Points, in no order, along strands that fork and pass close to each other.
Points whose rows are less than 81.6 apart are linked; no others are.
kamum: [ -8  11  -4  -5   4 -19  -2   9   7 -12 -15  -3 -18  -3   4 -14  18   6
 -27  -1  -1   5  -4   9  19  -4   3  -4   4 -13   2   8   0  -4  -8  23
 -23  -1  12  31   7   0 -20  -8   4  -1   4   2 -16  11  32   4]
Nini: [  8   8   4  -4 -19   4  -8  26  11 -12  14  22 -14 -12   1 -13   7   4
   4 -12 -15  12 -12  -5  -1  19   4 -11   8 -11  28   4  18 -16   0   8
 -14 -15  14  20  10  -2 -22 -28 -20   9   2   4   2  10  12 -14]
Potav: [ 13  -4   0  -9  -3 -10   6  10 -12  12   2   6  -2   0  25 -33   4  -6
 -31   4 -10  -4   5 -22 -10 -16  -5 -12   1   5 -15  25  -8 -20   7  19
   6  -4  -2  10  14   2 -31 -21   2   2   0 -11   5 -14  -7  15]
lib: [-12   1  -7   4 -10 -16  -7  25  19 -15   2  10 -27  -8   7 -14   7 -16
 -12 -26  -9  -5 -10  14   6  -6 -11  -1  -2   2   1   7   9  -5 -14  -1
  -7 -28   4  24  11  16   6 -27  -2  35   6  -9  14  23  17 -20]
Zoli: [  5   4 -23  -3 -15 -17   8  -9   7   3  11   1   2   6   4  -7  -2   7
 -23  -6  -3  -6  14   0  15   0  12  -8  -4  13 -20  -8   7  -7   1  12
  -4  10 -14  15   1  -4 -10   7   6  18 -14   2   6   8  -5   9]
Valu: [-27 -14  -3   6  13   5   4   9  -6  11  -1 -21  13   5   7   9  -7 -27
  14  14  -6   0   8   5   1   9 -14   6  -8  28 -21  25 -24   7  -4 -23
  17 -18  -5 -21  14  24  14  18  12   0  -7   8  14   2  -7  -3]
gube: [ -4  -1  11   5  -5  -7 -13  29  17   9 -13   2  -8  -6   5  -4   4   6
   0   8  21  -6  -1 -12   2   2 -22  -4   2   5   7  -1   4  -2   3 -12
 -17 -18   8  -1  -7   7  -4 -10  -8  18   7  -2   8  -2  19  -6]
dod: [ 22 -15   1   0 -11  -5   6  12  -5   7   8  14  -2   1   5 -23   6  -2
 -17  14  -2   2  -8 -18 -13   2   4  -3  13   8  14  16  -2 -11   2  -1
  -3  -1  -8   5   0   2 -21  -6  11  -4   8 -18   9 -24  -4  31]
padon: [ -5  -4   4   4  -1   2 -14 -17  -4   2   1   8  -8   5   5   4  -7   0
  19 -34   2  -2 -14  34  -4 -14 -11  20 -11   3  12  -9  16 -13 -19 -19
   3 -16  11  11 -12   0   3   7  -5  -5   3  -1 -18  12 -18 -17]
kof: [ 17  11 -11  10  -7 -15   6 -13  -9  -9   6  -4  -1 -14 -23   7   6  -2
  -2  -8  11  13 -12 -21 -14  14   7  14   5   2  16   2 -14  36   4   5
  10   2 -11 -22  -9  -4   8  -3   6  -8  -1  -7  -1  -2  24  -3]
tugil: [ -6  11   4  -4   8   7 -12  -6  11  -6  17 -14   8  10  -5  23   5 -16
   1   6   0   2  14  -3   4  -2   7   3 -19  -4 -21   1   1  12   5 -27
   8   7  -1  -5  -7  10   8  24 -12   3  -7  23  -9  16  -4   4]
tagiz: [ 10   0 -15  -2  -1   5  13 -23 -15  12  12  -4  27   0  20   5   0 -24
 -10  -5 -20   0   3 -19 -20   2   3  17 -15  19  -9  -8   4  -6   4   4
  24 -10  -3  -6  -3   2   9 -13  -8   1  -4 -15  -1   6 -25   7]
Rinir: [-12 -20   1  -3   6  26  -2   4   8   4  -2  -3   6   0  10   7  -4   8
  15  10   3  -4  14  32  14  -2 -17 -24  27  14  26  16  11  15  -4  -9
 -16  -4   1  -2  -2  41   5  10   0   7  12  19   7   4  -4   1]
Vig: [-22 -20  -1  -2  10  -2   5  14   2  13  -3 -13   0   1   7   8  -5 -12
   5  21   4  -8   8  15   7  -1  -4 -11   5  26 -16  23  -9  -4  -1  -5
   8 -26 -12  -1   6  28  18   5  19  18  -3  17  14  -2  -7  14]
Mezof: [-15   5   0  10   8   1  -7  26  22  -7 -11   2  -2   0   2   5  18  10
   0  -2  10 -12  -9  -3  11  -3 -12 -13  -3 -12   4   3  15  -5   6 -12
 -26 -19  -2  13  -8   7   5  -7   3  19   6  19   6  10  35  -7]
nonu: [  0 -22   4 -25  14  12 -14  -3  -3  13  -7   3   3   8   7 -17 -17  10
   8   3   5  -4  -3  31  12 -11  -9  -3  13   6   4  -7  21 -15 -17   2
  -3  -3   3  17   1  -9  -5  16   4 -22   0   9 -21  -8 -16 -12]
Gel: [-20  -2  -8   0  22   8  -8   4  -4   2   1 -29   4  15  13   4   5 -25
  14   9  -3  -6  17  -1  11   8 -10  14 -10   9  -1  21 -17  15  -1 -22
  -1 -11  18 -13  14  22   8  23   8 -24   5   5  -8   1   2  -2]
Duged: [ -8  32  -2  23  -9 -18  25   5  10  -4 -12   7   9  -8  -4  -9  -7  28
  20 -14  -6 -17  -5   3   2  -4   7  -8  -3 -32 -14 -26   0   3   8  18
   1   8  -6 -17   7 -18   0 -19   2  11 -14 -11  24  -2   1 -21]
Nosak: [ 10   7   5  21   4  -6 -13 -21 -22 -10  23  -2  -3   2  -9  16  -6   1
   9 -22   6   4 -14  -6  -8 -15  12   7  -2 -16  14  -8   8  -7 -12   9
  24  -5  11  -6   4 -13  18   5  -5 -29   2 -10 -14  -6  -1  -5]
toved: [  6  -9   5 -18   2   5   4  -5  -4 -13  14   0   0   0 -11  -5   9  -9
  -5  14  -5  17 -18 -22  -7  -2  17  36  17  -4   4  16 -16   8  13  -3
  -6   0   3   0 -17 -11  -6   7  10 -20   8  -7 -10 -29  13  17]
bizo: [ -7 -12 -16   3   8   9   8 -14   5   9  -2   7   0  10   6  13   1   3
 -11   8   9  14  -3 -27  25  -5   5  -2 -15   8 -16   3  -5  -1  16   2
  -7  20  -1   0   2  17  49  20  12  -6  18  11  25   4  16  20]
Silam: [ -8  -4   5  -8 -33  -7   5   1  -3  -7  -2  11  14  -4 -15   4  -1  -7
  11  -4 -11  11   4  25   6  27  16  -3  -1   2   4   5   4  16 -17  -5
  11  25 -16   0   6   2 -15   8   7   1 -20  23 -12   3 -15  -5]
zup: [  6   2  -8 -10 -10   2   5 -28  -5  -9   1  20   4   6   0  16  -1   3
  -1   4   6   9  -3 -25  27  -4   5  -5  -8  -7  -4  -5  -7 -18   5   2
   1  39  -6   8  -1  -5  23   6   7 -27  15   9  15   7  15  18]
nopi: [ -1   4  -1  14 -28  -8   8 -14  -6   5  13   7  15  -6 -14  12  -9   4
  -1   0   4   6  13  13  -5  10  12  -5 -16   6 -10   3  -2  19  -2  13
  20  27  -8 -17   5  -5  -6  23   4   6 -11  17   3   4 -26   3]
kofa: [  3   7   9  -1  -2  16  -2   6   9 -12   0  19  -3 -11  -7   6   0  12
   9  -2  -1  20 -20  -2   9  18   2 -10  14  -9  35   3  10  -5   3   5
 -23   2  18  17  -5   0 -23 -18 -19  -6  -2  16   2  13  15 -16]
rubuz: [-14  -8 -10 -12  20  10  -5 -14  -2  14   9 -13   6  13  11   4  -2 -26
   7  13   2  -2  20 -15   6  -5  -3  -1  -8   3 -15  22 -27  -4   3  -2
   3  12  21 -14  12  18  20  23   1 -34   6  11  -5  15  -5  15]
zaf: [  2  -8   0  -7 -13  12 -12  -2   1 -10   0  19   7  -5   4  11   5  10
  15   0  22 -13  -6   3  15  14 -12 -12  15  -4  18   9   8 -21   0 -13
 -16  10   5   2  -7  -6  -2  -8   1 -12   7   3   8 -13  25  21]
Guto: [ 17   4  -4  17  -5 -12  13  -4   2   3  -1   6  -9  -9 -22   0  16   7
 -15  -6  12   5 -20 -29 -17   7  12   3  19 -12  19   6  -6  22  -1  -1
  -5   1   3  -5  -9 -17  -4  -9   1  -6   9 -18   4 -13  25   0]
kinil: [ -4  28 -11  38  -3 -15   7   2  14  -4  -2  -1 -11  -7  -7  -3  13   2
 -18 -17 -14  -6  -1 -12 -10 -10   6 -19   3 -14   6 -18  -8   6  -2  24
   7 -17  11  14  20  13   0 -20  -8  13 -14 -16   3  25   7  -7]
lufuv: [ 13  14 -15  -1  10   4  14 -26  -2  13   6  -6  22   2   2  -3 -10  -7
 -12  -7 -15   7  13 -28 -14   1   5  19 -23  -7 -15 -14  -3  10  18   9
  11   6  -2   4 -14  -9   9   0  -7  14  -3 -18  -7  -1  -6  -8]
pifav: [  6 -16  -4 -17  -3   6  19   7   4  -2  17  -4  -9   0  -8 -17  15  -3
  -8  18   4   8 -13 -17 -16   2   8  19  24  -3  12  25  -8  -7  11 -15
  -1  -8   8   1  -8   3  -6   0  10 -17  18 -19   6 -27  12  39]
Tuf: [ -8  15   0   0  18 -19   6  -4   3   0 -10 -14  -3   1  -5   0  16  18
  -8  -7   7  -4  -1  21   9  -8   8 -14  -6 -15  -2 -22   5  -4  -7   7
  -6   5  11  17   3 -13  -9  10   0  -2  -8  15 -28  11  20  -5]
Fezes: [ 12 -12   4  -7 -16   6 -13 -22 -21  23  17   8  -2   6   8  -7  -1  -8
   4   4 -22 -12   6  21 -16   1   8   2  -7   1  -1   0  -3  -5 -16   8
  16  -2 -19  -6   1  10  13  10  11 -19  -8   6  -7  13 -30  27]
dala: [  5  28 -20  18   3 -16  -1 -12   0 -11   2   0 -16 -13   8  -6   7   3
 -20 -10 -23  -9   7  -2  -1 -25  18  -4   8 -18 -10 -23   2  -4   0  26
  -2 -18   4  18  19   3  -8 -16  -4   9 -17 -17  -9  11  -1  -2]
mevus: [ -3 -16  -5  14  20  -3   8   9 -12  13 -23 -12  -6   4  -6   2   9 -11
 -10   8  10   7  -3 -14 -18   5 -21   1   1  16   5  11 -32  18  -4  -6
   5  -9   7 -11   3   0  -4 -10  -4   0  13 -11   3   9  13   0]
badan: [  5  15  -1   1 -18   4   6 -18  -5  -2   5  17  20  -3  -7  18 -22  17
   3  -8   1   3   8   1   8   1  14  -3 -19 -13 -23 -18  11   8   7   8
  21  35 -18 -12   0 -28  14  15   2   2  -7   3  15  -5 -22 -14]
Neb: [-12  -4   3  -8   5   7 -15   5  -3   0  -1 -23   7  12   9  -5 -10  -8
  20   4   6   9  19  10  12  18 -18  22  -2   7  14  23  -8  21  -4 -29
 -11  -6  17 -22  -8  23   6  25   7 -31  14 -13   5 -16  -5 -14]
sifor: [  6   2  16  11  -7  -8 -11   0   3   1  -5  22  -2  -5  12 -11 -16  17
   8 -20  14 -15  -3  -4   6 -18  -3  -8   1 -14  -5 -22  21 -34 -12  10
  -2  -3   3   6  14 -30  14 -14  -2   6   6 -12   2  -7  -8  -8]
dola: [ -9   3 -10  -6   1 -13  -4 -16  -7   8   2 -10  -1   8  -9   7   9   6
   2  -6  12 -14  12  30  14  -8   1 -11  -9  -3  -9 -14  -2   3 -16  11
   3  18   5   9   6 -16  12  22   2 -14   0  21 -26  10   5   0]
rize: [-12 -27  -4 -19   1   4  10  -5  -1  22   5 -10   8  12  22 -17  -2 -21
  -2  17 -19  -1  25  -2   7  -5  -1  -3  13  14 -27  16 -20 -11   2   1
  -2   4   8 -13   8  14  -8  20  10 -33 -12   8  -6  12 -11  29]
Sof: [  6 -16  25  11  17  11   6   3 -21  13 -13   8   5 -18  -6 -12 -27   9
  18  -3  12  14  -9   4 -24   4 -11  -1  13  -4  24   3   2  -5   3   7
  10  -7  13 -20  -1  -5 -18   1  -1 -10  10  -3 -30 -10  -3 -15]
dum: [ -2   4   3 -14  11  18  -3  -7  -3  -9  -3   7   0   0  -8  -2   2  10
   7   4 -18  16  -5  22   7  10  10  -5  17  -3  24   5   5   9  -8   7
 -23   9   9  24  -6   5 -31   7 -11 -12  -3  25 -23   8   0  -8]
Puril: [-17 -10   5  18  14  24  -3   8  -2 -13  -9  -5  10   1  15  25  -8  13
  12   5  11   7   4  15  12  -2   0  -8  14  -1  14  25   7  13   0 -26
 -24 -11   2  -5 -18  32  20   6   1  11  16  21  16 -20   9 -16]
Pelil: [ -5 -21 -12  -7  -2  26 -13  -1   8   2   2  13   0   0   9  10   4  11
  19   0  11  -9  -5  27  11   7 -20 -21  26   7  26  14  16  -9   0 -11
 -18   6   2  -3  -7  29   9   2   0   0  13   8  16  -9   2  23]
vif: [  1   7 -11   5 -25  -3 -18 -17 -15  -6  -1  10 -20 -10  -6   5  12  -1
  -9  -8 -26 -18  -3  26  -5  -3  20   2  13  -2   7 -14   6  -2 -26   7
   0 -12 -21   5   1   9   4 -15   4  -8 -12 -21  -8   8  -8   4]
Tuku: [ -4   5  14   4  -2  12 -10   7  -1 -13  -2 -17   5   4  -7  18   0  -2
   6  12  13  14  11  -8   3  14   2  -3  -4  -5   2   9  -4  18   4 -21
  -4   8  -4 -10 -17  19  -4  11 -11   5  -1  20 -11   2   8   4]
nabe: [-14 -14  -6  -2  -5  -5  -5  17  13   8  -7   5 -10  14   7   9  -3   5
  -3  10  14 -19   4  26  22  -1  -1 -13  -3  15 -23  15   7 -17   0  -2
 -13  -3  -7   6   1   7  29  16  16  17   6  15  33 -18  -2   9]
kilik: [ 12   9   8  -1   6  -8   6  15  -8 -19   1 -13   1   1   1 -12   0 -12
  -3   0 -24  13  -7 -10 -17   1  11  17  -4   3   6 -14   1  -5  -1   7
   0 -19  -3  15   3 -18 -14 -27  -5  11  -4 -11 -14   9 -21 -11]
Vez: [  6  -6  -1  -7  -1 -14  30  23  -5   4  -8 -13   2  -9  -4  -7   2 -11
 -15  11  -8  14  15  -5  -8  23  -5 -11 -12  21 -12 -11 -24  21   1  -2
  24   5   2   3  15 -12 -10 -23   0   5 -19  -8  -1  13  -6 -16]
Lep: [  3  29   0   1  15 -11  16  -9   5  -3 -10  -7   4   1  -8  -9  -3  26
  10 -15 -10  -6  -4 -12   3  -2  14   2  -7 -32 -11 -30   1  14  14  14
   4  10  -9 -12 -11 -19  -1 -13   7  16 -12  -7   4   1   1 -14]
nos: [-13  -9   1   0  23   6  -9  -8   6  -7  -6 -16  -7  10  -2   3   9   0
   3   2  14  19 -20   4  10  -4  -9  26   5   0  17   8  -4   6   9 -11
 -29  -7  32   3 -24   4   6  16  -7 -26  23 -14  -3 -12  18  -6]
nilem: [-19   2  11   8  18  15  -7  12  13 -20 -13 -10   5  12  -3  28  14   7
   7   0  10  -1  -7   6  16   1   0   0  -5  -8   0   5  11  13   6 -23
 -22  -9  -9   5 -21  18   4   4  -3  15  10  19   6   1  24 -13]
gitas: [  4  -3   8  -4  11   4  -5  -1  -9   0 -10  -7 -11   9  -9  -4   7 -12
   1  22   7  14  -6 -12  -4  -6   1  31   8  -6   2  20 -23  15  16  -7
 -15   0  21  -9 -32  -6   0  10  -2 -18  17 -13 -10 -29  20  -1]
git: [ 12   1   1   5 -14   4 -12  -9 -16   1  13  -6 -12  -3  -5   6  15 -11
   3  -6 -19  -3  -4  16 -19   4  15   4   4  -2  25   0   4  -5 -19   6
  12 -16 -13   4   0  14  -4  -8  -5  -5  -9   0 -16  10 -15  15]
laz: [ -6  -9   0   1   2 -16   1  25  12   3  -2 -12 -18  -5   9 -15   5  -9
  -7  -2   5  -8   3  10   3  -7 -18  -8  -4  17   0   5   2  -2  -7  -2
   5 -30   6  19  18  18  -4 -18  -4  25   1  -9   2  13   5  -6]
Moz: [ -9 -16  10  -7 -11   8   3   8  -2  16  -8   5   8  -7  -7  -3  -6   6
  11   8  11  11  16  35  -4  11 -20 -23  16  14  24   6  11  12  -8  -3
   5   3   3   0   2  27 -19   2  -7   7   0  18  -3  15 -13  -3]
Pigig: [ -9  25   2  17 -32 -28   6  23  16   0  -5  11   3 -13  -5 -18   6  19
   7 -14   1  -6   4   9  -6   2  -4 -18  -6 -12  -7 -10   4   1  -1  11
  -5  13  -2   1   8 -20  -5 -24  -5  23  -2 -10  22   7   4 -22]
vupa: [  1  10   4   7 -19 -25  19  33  16   6   1   4  -4   1 -14 -22   2   7
 -11  -6 -10   6  15  17 -13   0   5 -24  -3  -7  -6 -12  12   5  -3  -5
  -1  14  -2  13  14 -13 -15 -20 -16  32 -13   0  12   2 -18 -14]
Bozu: [  2  -8   4  -9   7  -1  12  21   2   9 -19 -12 -10  -1  -2 -10   4 -17
 -19  15   5  13   2 -19 -11  17 -14   2   0  16   0  -1 -32  17   3   4
   6 -10   7   7   3  -3 -16 -27  -1  -2  -2 -16   4  10  12 -12]
Lup: [-17  -6   1 -12  15   8 -14  -5  11   0  -7 -19   5   7  14  -5  -4   5
  10   5   1  10  -3  17  19   8 -18  24   6  15  19   3   3  14  -7 -27
 -27 -15  21  -6 -13  17  -6  23  -6 -23  13 -11  10 -18  -9 -22]
Sut: [ -4  -5  15 -11   7  32  -7   1   0 -12   3   9  -5   1   3  -7  -1  10
   0  13  -8   3  -5   7   3  -5   7  -4  19 -20  10  10   6 -17  -1   8
 -20  14   5  26  -3  -7 -27  10   0  -5   1  19 -24 -24   0  14]
vev: [  3   5 -10  -8  -1  10 -12 -28  -1 -14  20   3  -5   2   3  15   9  -8
   3  -2  -5   0  -7 -17  13   4  20  10   3 -12   2  -1  -4 -10  -3   0
  -4   8  -6   2   0  -2  11   5   6 -10  -3  10  -9   8  20  31]
roko: [  4  -7   4  -1  -5  11 -11   5 -11  -9   9  -9   7   0 -11  14   2 -14
  16   0  -1  18  -3  -1  -9  15   2   4   1   6  26  16  -2  11  -2 -16
   9  -9  -6 -13  -7  21  -9  -1  -7  -4   5   2 -10   8  -3   7]
bot: [  2  -8   6   2  -8 -21  25  21   2  14  -9  -8   3  -4 -21  -5  -3   1
  -6  10   6   0  19  19 -17   1  -9 -15  -9  22  -9 -11  -4  10   3 -13
  11   5  -1 -10   8 -12 -14  -5  -9  21 -13  -1  -2   0 -17 -12]
Kebik: [  4  18   1  18  20  -7   5   3  13  14  -2  -8   2   7  -4   7  11   1
 -15   1   8 -17  10 -12 -15 -18  -7 -17 -15  -5 -15  -7  -6 -14   5  -9
   6   3   5   4   4  -4   0  -4 -13  29  -5   2   8  15   0   8]
sis: [  7   7   5  -8   1  -3   1  -1   2  -6   2  12  -3  -4   7  -8   0  11
 -24   6   2  -3  -5 -26   8  -6   5   6   3 -17 -13  -9  -4 -11  17  16
 -10  22   0  12  -9 -21  -9  -6  15   2   0   5   3 -30  16  17]
tuko: [ 18   5  13  -3 -13  -7 -14   0 -17   4  -6  11  -9  -9 -16  18 -15  14
  18   7  32   0   6  -8  -4   4  -9  -3  -1  -6  -1 -12   7  -1  16  -5
   9  12   1 -19 -13 -13   9  -3  -2   9  11   0   8 -11  -1  -6]
Lafo: [ -1  13 -11  11   9  -7  13  13  13  23  -3  -4   6  -1   6  -1   7   5
 -14  14  11 -15  21 -26 -23  -3 -18 -24 -17  12 -17   3 -12  -1  14  15
   5  -4  -2  -6   9  -4  -5 -10 -12  26   2   0  11   7   8  -3]
nad: [  4   5  -3 -16  -3  -5  -9 -23 -11   9   5   6  -1  -1   2   8  -6   3
   0  -3   5  -9   9  16  20 -10  11  -7  -6   0  -8 -17   1 -12 -16  26
  16  13  -9   5  14 -19  26  14  11 -24   2  12  -6  13 -11  -5]
lavu: [ 13  -6   2 -14 -18   2 -13   0  -3   1  -4   9  -1   9  -6  16 -14  -1
   9  15  23   4   6  -6  11   3  -5   5 -10   6 -14  -8   2   1   8 -25
   8  21  -7 -11 -17  -4  11   5   1   5  13  -4  27 -11 -14   3]
tafiv: [  1 -24   0 -11   4   7  -2  -5 -18  29  -3  -6   6  15  14 -16   5 -15
   2  13 -25  -6  11  17 -10   2   1  -6  -1   5 -11  11 -10  -9  -9   0
   7  -1 -10  -6   4   2 -12   8   3 -29  -9   7 -15  16 -26  26]
fur: [-17  22  -1  24   1  -7  10  -1  15  -9   0  -8 -10  -9 -16  20  10 -11
  -5 -26  -2  -3 -11   3  -8 -16   3  -1 -12  -5   6 -15  -4  17  -6  10
  19 -10  -5   9  14  16  12 -13   9  30 -11   0   7  21  10 -12]
guge: [  0  -6   8  -2  -8  -6 -12  -3   3   2  -4  18  -6  -6  15 -16 -15  14
   6 -19  10 -11  -5  26   6  -8  -9   4   7   2   0 -15  23 -30 -19  -1
  -3 -16   5  14   0 -13  -4  -7  -1   9   0  -7 -14   1 -16  -9]
Luriz: [ 12  17  -3  12  -3  -8  11 -10   5  -3   3  18  -1 -11  -6  -6  11  16
 -18   0   3 -11 -16 -32  -6  -3  11   3   9 -22  -4  -8  -6   1  13  20
  -7  11  -1  -5 -11 -28   0  -7   9  -3   1 -18   9 -32  28   1]
rever: [  6  -3  -7  10   9  -7   6   1   1  -2   1 -11   5  -6 -13  10   6  -3
  -2  10  27   1  -7 -24 -13   8 -10  -3   1  18  10  13 -17  20  13   8
   0 -12  -8 -12   6  15  22  -6  11   9   9   4   3  -3  26  11]
potor: [-20  -6 -11 -11   8   6 -19 -16   1  -3   3   7  -1  10   7   1  -2  -4
  20 -13  -5   2 -19  36  14   0 -26  23   0  11  14   1  10   9 -11 -24
 -16  -9  20  11 -14  15 -11  16  -6 -23   5   3   2   7 -15 -23]
Guzab: [  8  -6 -24  -5 -14   9  -7 -29  -2   0  29   9 -15  -6   4  13   9  -3
  -7  -4  -6 -15  -4  -5  11   3  18   4  10   2  -1   4  -1  -9 -12   9
   3  -1 -17  -5   4  16  28   5   5   0  -2   0   9   9  13  36]
Lan: [  6   5 -17  14 -30  -4 -12 -24  -7  -5  -1  14  -2   3  -4   6   6  -2
 -25 -13 -13 -22   4  18   8 -15  13  -2   5   3 -16 -18   6  -4 -14   9
   2   8 -14  10   0 -11   5  -2   2   2 -12 -18   8   2 -25   2]
Varil: [-18  19  -6  13  -3 -14  12 -14  21 -11  -4   0  12 -12  -6  23   9  -7
  -6 -23   6 -21  -3  11   3 -16  -1   1 -11  -3 -12 -11   5   4   8   9
   8   5 -17  -7   4   0  15 -11  12  29  -4  -2  25  17  11  -3]
rut: [ 12  19   7   5  29   8   8 -10   4  -6   0 -14   4  -3  -6  -8 -11   8
  -4  -9 -17   1 -10 -26 -13 -11  15  25 -11 -24  -8 -21  -1  13  15  25
   3   5  -4  -6  -6 -20   6   3   2   8  -7 -11  -6 -10  -5 -20]
sov: [  5  -7   7 -12  12  19  -2  21   2   6  -4 -12   0   2  14   6   4 -16
   6  23   7   3   1 -25 -16   7 -10   0   9  10   6  12 -11 -15  14 -18
   2 -33   1 -18   3  16 -12 -14 -10  -5   1 -21   9  -7   7  20]
Gud: [-10  21 -10  -7  15 -10  15 -12  20   0  -5  -8   6  -1 -16   6   8  12
   3 -22   6  -7   9  -2  -6  -9  -2   4 -23 -12 -14 -26   2  28  22  -3
  14   7 -14 -17 -16  -2  16  -9   6  29  -7   3  21   8   8 -11]
lugag: [ -3  -9 -15   1  25  10   4 -16  -3  11   2 -10   3  15   5  12  -1 -12
  -9  12  13   9   5 -25   5  -6  -3   0 -19  10 -17  17 -18  -6  10   3
  11  11   8  -3   7  12  35  19  -2 -10  14   8  12   9   3  14]
mor: [  2 -17   7  -5 -27 -16   1  20  -9   6  -8   2  11 -10  -6 -15 -10  14
   8  12  17  10  15  14   8  18 -15 -21  13  19  12   5   9   4   3  16
  -3   1  -8  -6  10   3 -22  -8  16  -2  -4   4  -1  -3  -5   2]
kodo: [ 18  10  -7  -8   5  -7   9  16   6  20   4   3  -2  -2  19 -23  -2   0
 -18  18  -3 -14  20 -34 -19 -12  -7  -5  -8   8 -26   1  -8 -10  26   4
  -3  10   7   7  -3 -14 -18 -18 -11  17  -2 -15  12 -17  -3   2]
fofi: [ -1 -11   7 -15 -23  -2   5  12  -4  -5  -5   6  13  -5   7  -8 -17  15
  15  10   1   0   0  17  15  24   7 -13  14   7  -3   4  13   0 -10  13
   6  14 -23  -4  12  -5 -21   2  10  -2 -22  22 -16 -11  -7   5]
vodes: [ -5  -8   2 -21 -26   4 -26  -6  -2  -9  -2  12   4  13   0  14  -8  -9
  17   4  13   7  -1  16  18   6  -4   7  -7   3 -10  15   7  -6 -10 -35
   7  20  -9  -6 -15   7  14  13  -4 -14   4  -7  22  -7 -14  -2]
ral: [  1 -20  24   0  21  12   0   9 -10  11 -11  -7  11   2  -4 -16 -22   7
   8   1   1   8   3  15 -15  -3 -15  -8   1   4   3   1  14  -2  -9 -11
   8  -2   9  -6   2  -9 -19  12 -14  -7   0   6 -27 -11 -21 -24]
Kuvo: [ 15   4  13  -3  -3   9  -1  18  -4 -19  10  19 -17   1   2 -14   6  -4
  -5  -5 -26   9 -11  -5 -14   1  14  -2   8  -3  25   0  21 -21  -6   8
 -15 -31   5  22   5  -8 -22 -19 -15  11   4  -7 -12   3  -7   0]
kove: [  2   2   3 -17  -5   0   4  -7  -3 -10  -1  10  16  -5  -3   8 -25  11
   8  -1   1  -3  -2  -3  25  11   9   2  -9  -2 -24  -7   6  -9  -8  19
  12  35 -23  -9  20 -30  17  22   8 -21 -14  22   0  -2  -4 -18]
pesa: [ 15 -10  -3  -8  -6   2   3  -4  -1 -11   7   9   6   1  11 -17 -18   6
 -27  -1 -11  -3   1 -20  13  -4  18  10   1   6 -19  -6   6  -9   5  20
  -2  24 -16   9   2 -16 -12   5  12   6 -10   3   2 -16  -9  10]
rokap: [ -1   5  -5 -15  19   6   3  -9  12  -1  14  -9  11  12   5   4   4 -17
  -9  20 -18   3  19 -15   6  -7  15   7 -15  -1 -29  -6  -8  -2  12 -22
   0   5   2   4   0  -7  -8  20 -16  -4 -11  11 -18  10  -8  12]
Toz: [ 11   7  16  16  14   7   3   8  -3 -22 -12 -10 -15  -5  -6  -5 -10   9
   9 -21 -10   1 -31 -13 -13  -3   6  33  -5 -19   5 -11   3  10   1  20
   2   0  -9 -19  -4 -27   2   1  -3   0  -2 -15 -17 -12   5 -27]
niv: [  4  13   3  11 -15 -12 -10  -4  12  -3  -4  20 -10   9   5   1   7   8
   1 -13  13 -21 -13  -3  11 -15 -10 -13  -5 -17 -13 -23   9 -37  -7 -11
  -8   4   4   8   1 -22  17  -9  -6   4  12 -19  26   7   4   1]
Nepok: [ 19   6  21   8   4  -3  -6   4 -20   5 -16   6 -13 -15 -13   2 -19   8
  26   3  27   3  -4  -9 -19   4  -4   1   5  -9   9   1  -1   6  17   1
  10  -6  11 -23 -12 -13  -4   1  -2  10   2  -4 -20  -8   2 -19]
Num: [  1  -1  15  28  14   8  -1  -4 -12 -19   7  -6  -8  -3  -9  -5  -4  -3
  -4 -26 -16   5 -26  -6 -15 -18  10  23   1  -9  16  -8  10  -2 -15  17
   7 -14   5  -6  12 -16   2   3   1 -15  -3 -16 -28 -11  -8 -16]
vafo: [  4  11  -9  -5  -1 -11   4  -2 -14  -4   6 -16  14   1   8  -3   4 -28
  -6  -5 -34  -3  -3  -1 -22  -4   1  23 -17  17  -5 -16   4   5  -2  -8
  16 -13  -5   3   2  -2   2 -13  -2   5  -6  -6  -8  12 -37  -4]
Tufo: [  2 -23   4  -9   7  31  -1   9   2   6   5 -13   3  10   6   9   4 -15
  22  13 -13  11   1   0  -7   7  -4  -6  19   2  22  28  -3  -6   8 -24
   0 -18   7 -17   0  28  -6   7  -5 -16  12 -11  -2  -4   2  34]

Follow the links from the first point to the second, and from the first to the third. Name the last point that the two ways share.
sov / bizo / Nepok: rubuz
tafiv / kamum / Toz: git
nabe / rokap / padon: Gel
Lafo / Tuku / nonu: Lup
Sof / dod / Moz: Lup
Luriz / Guzab / nopi: git
vodes / Tufo / nabe: Gel
kove / nabe / bizo: rubuz
dala / Sut / Vez: Lep
padon / gube / mor: nilem

A fork is a point with three links. Follow the links from the first point to the second and name the forks in between, in order.
pifav / zaf: Lup, Gel, rubuz, git, roko, Tuku, nilem, Rinir
zaf / kamum: Rinir
Duged / tugil: git, roko, Tuku
vodes / bizo: guge, Lup, Gel, rubuz
Pelil / sis: Rinir, nilem, Tuku, roko, git
Lan / gitas: git, rubuz, Gel, Lup
Guzab / lib: rubuz, git, roko, Tuku, nilem
sov / rubuz: roko, git

Name the points in between on the shortest way along the links from the first point to the second, in order.
gube / niv: Mezof, nilem, Tuku, roko, git, Fezes, tafiv, rize, rubuz, Gel, Neb, Lup, potor, padon, guge, sifor
Pigig / Nini: Duged, Lep, rut, lufuv, tagiz, vafo, kilik, Kuvo
guge / Bozu: padon, potor, Lup, Neb, Gel, rubuz, rize, tafiv, Fezes, git, vif, Lan, Zoli, pesa, sis, Luriz, Guto, kof, rever, mevus
lavu / Kebik: tuko, Nepok, Sof, ral, nonu, guge, padon, potor, Lup, nos, gitas, toved, pifav, dod, Potav, kodo, Lafo
nopi / sov: Silam, fofi, mor, Moz, Rinir, Puril, nilem, Tuku, roko, Tufo
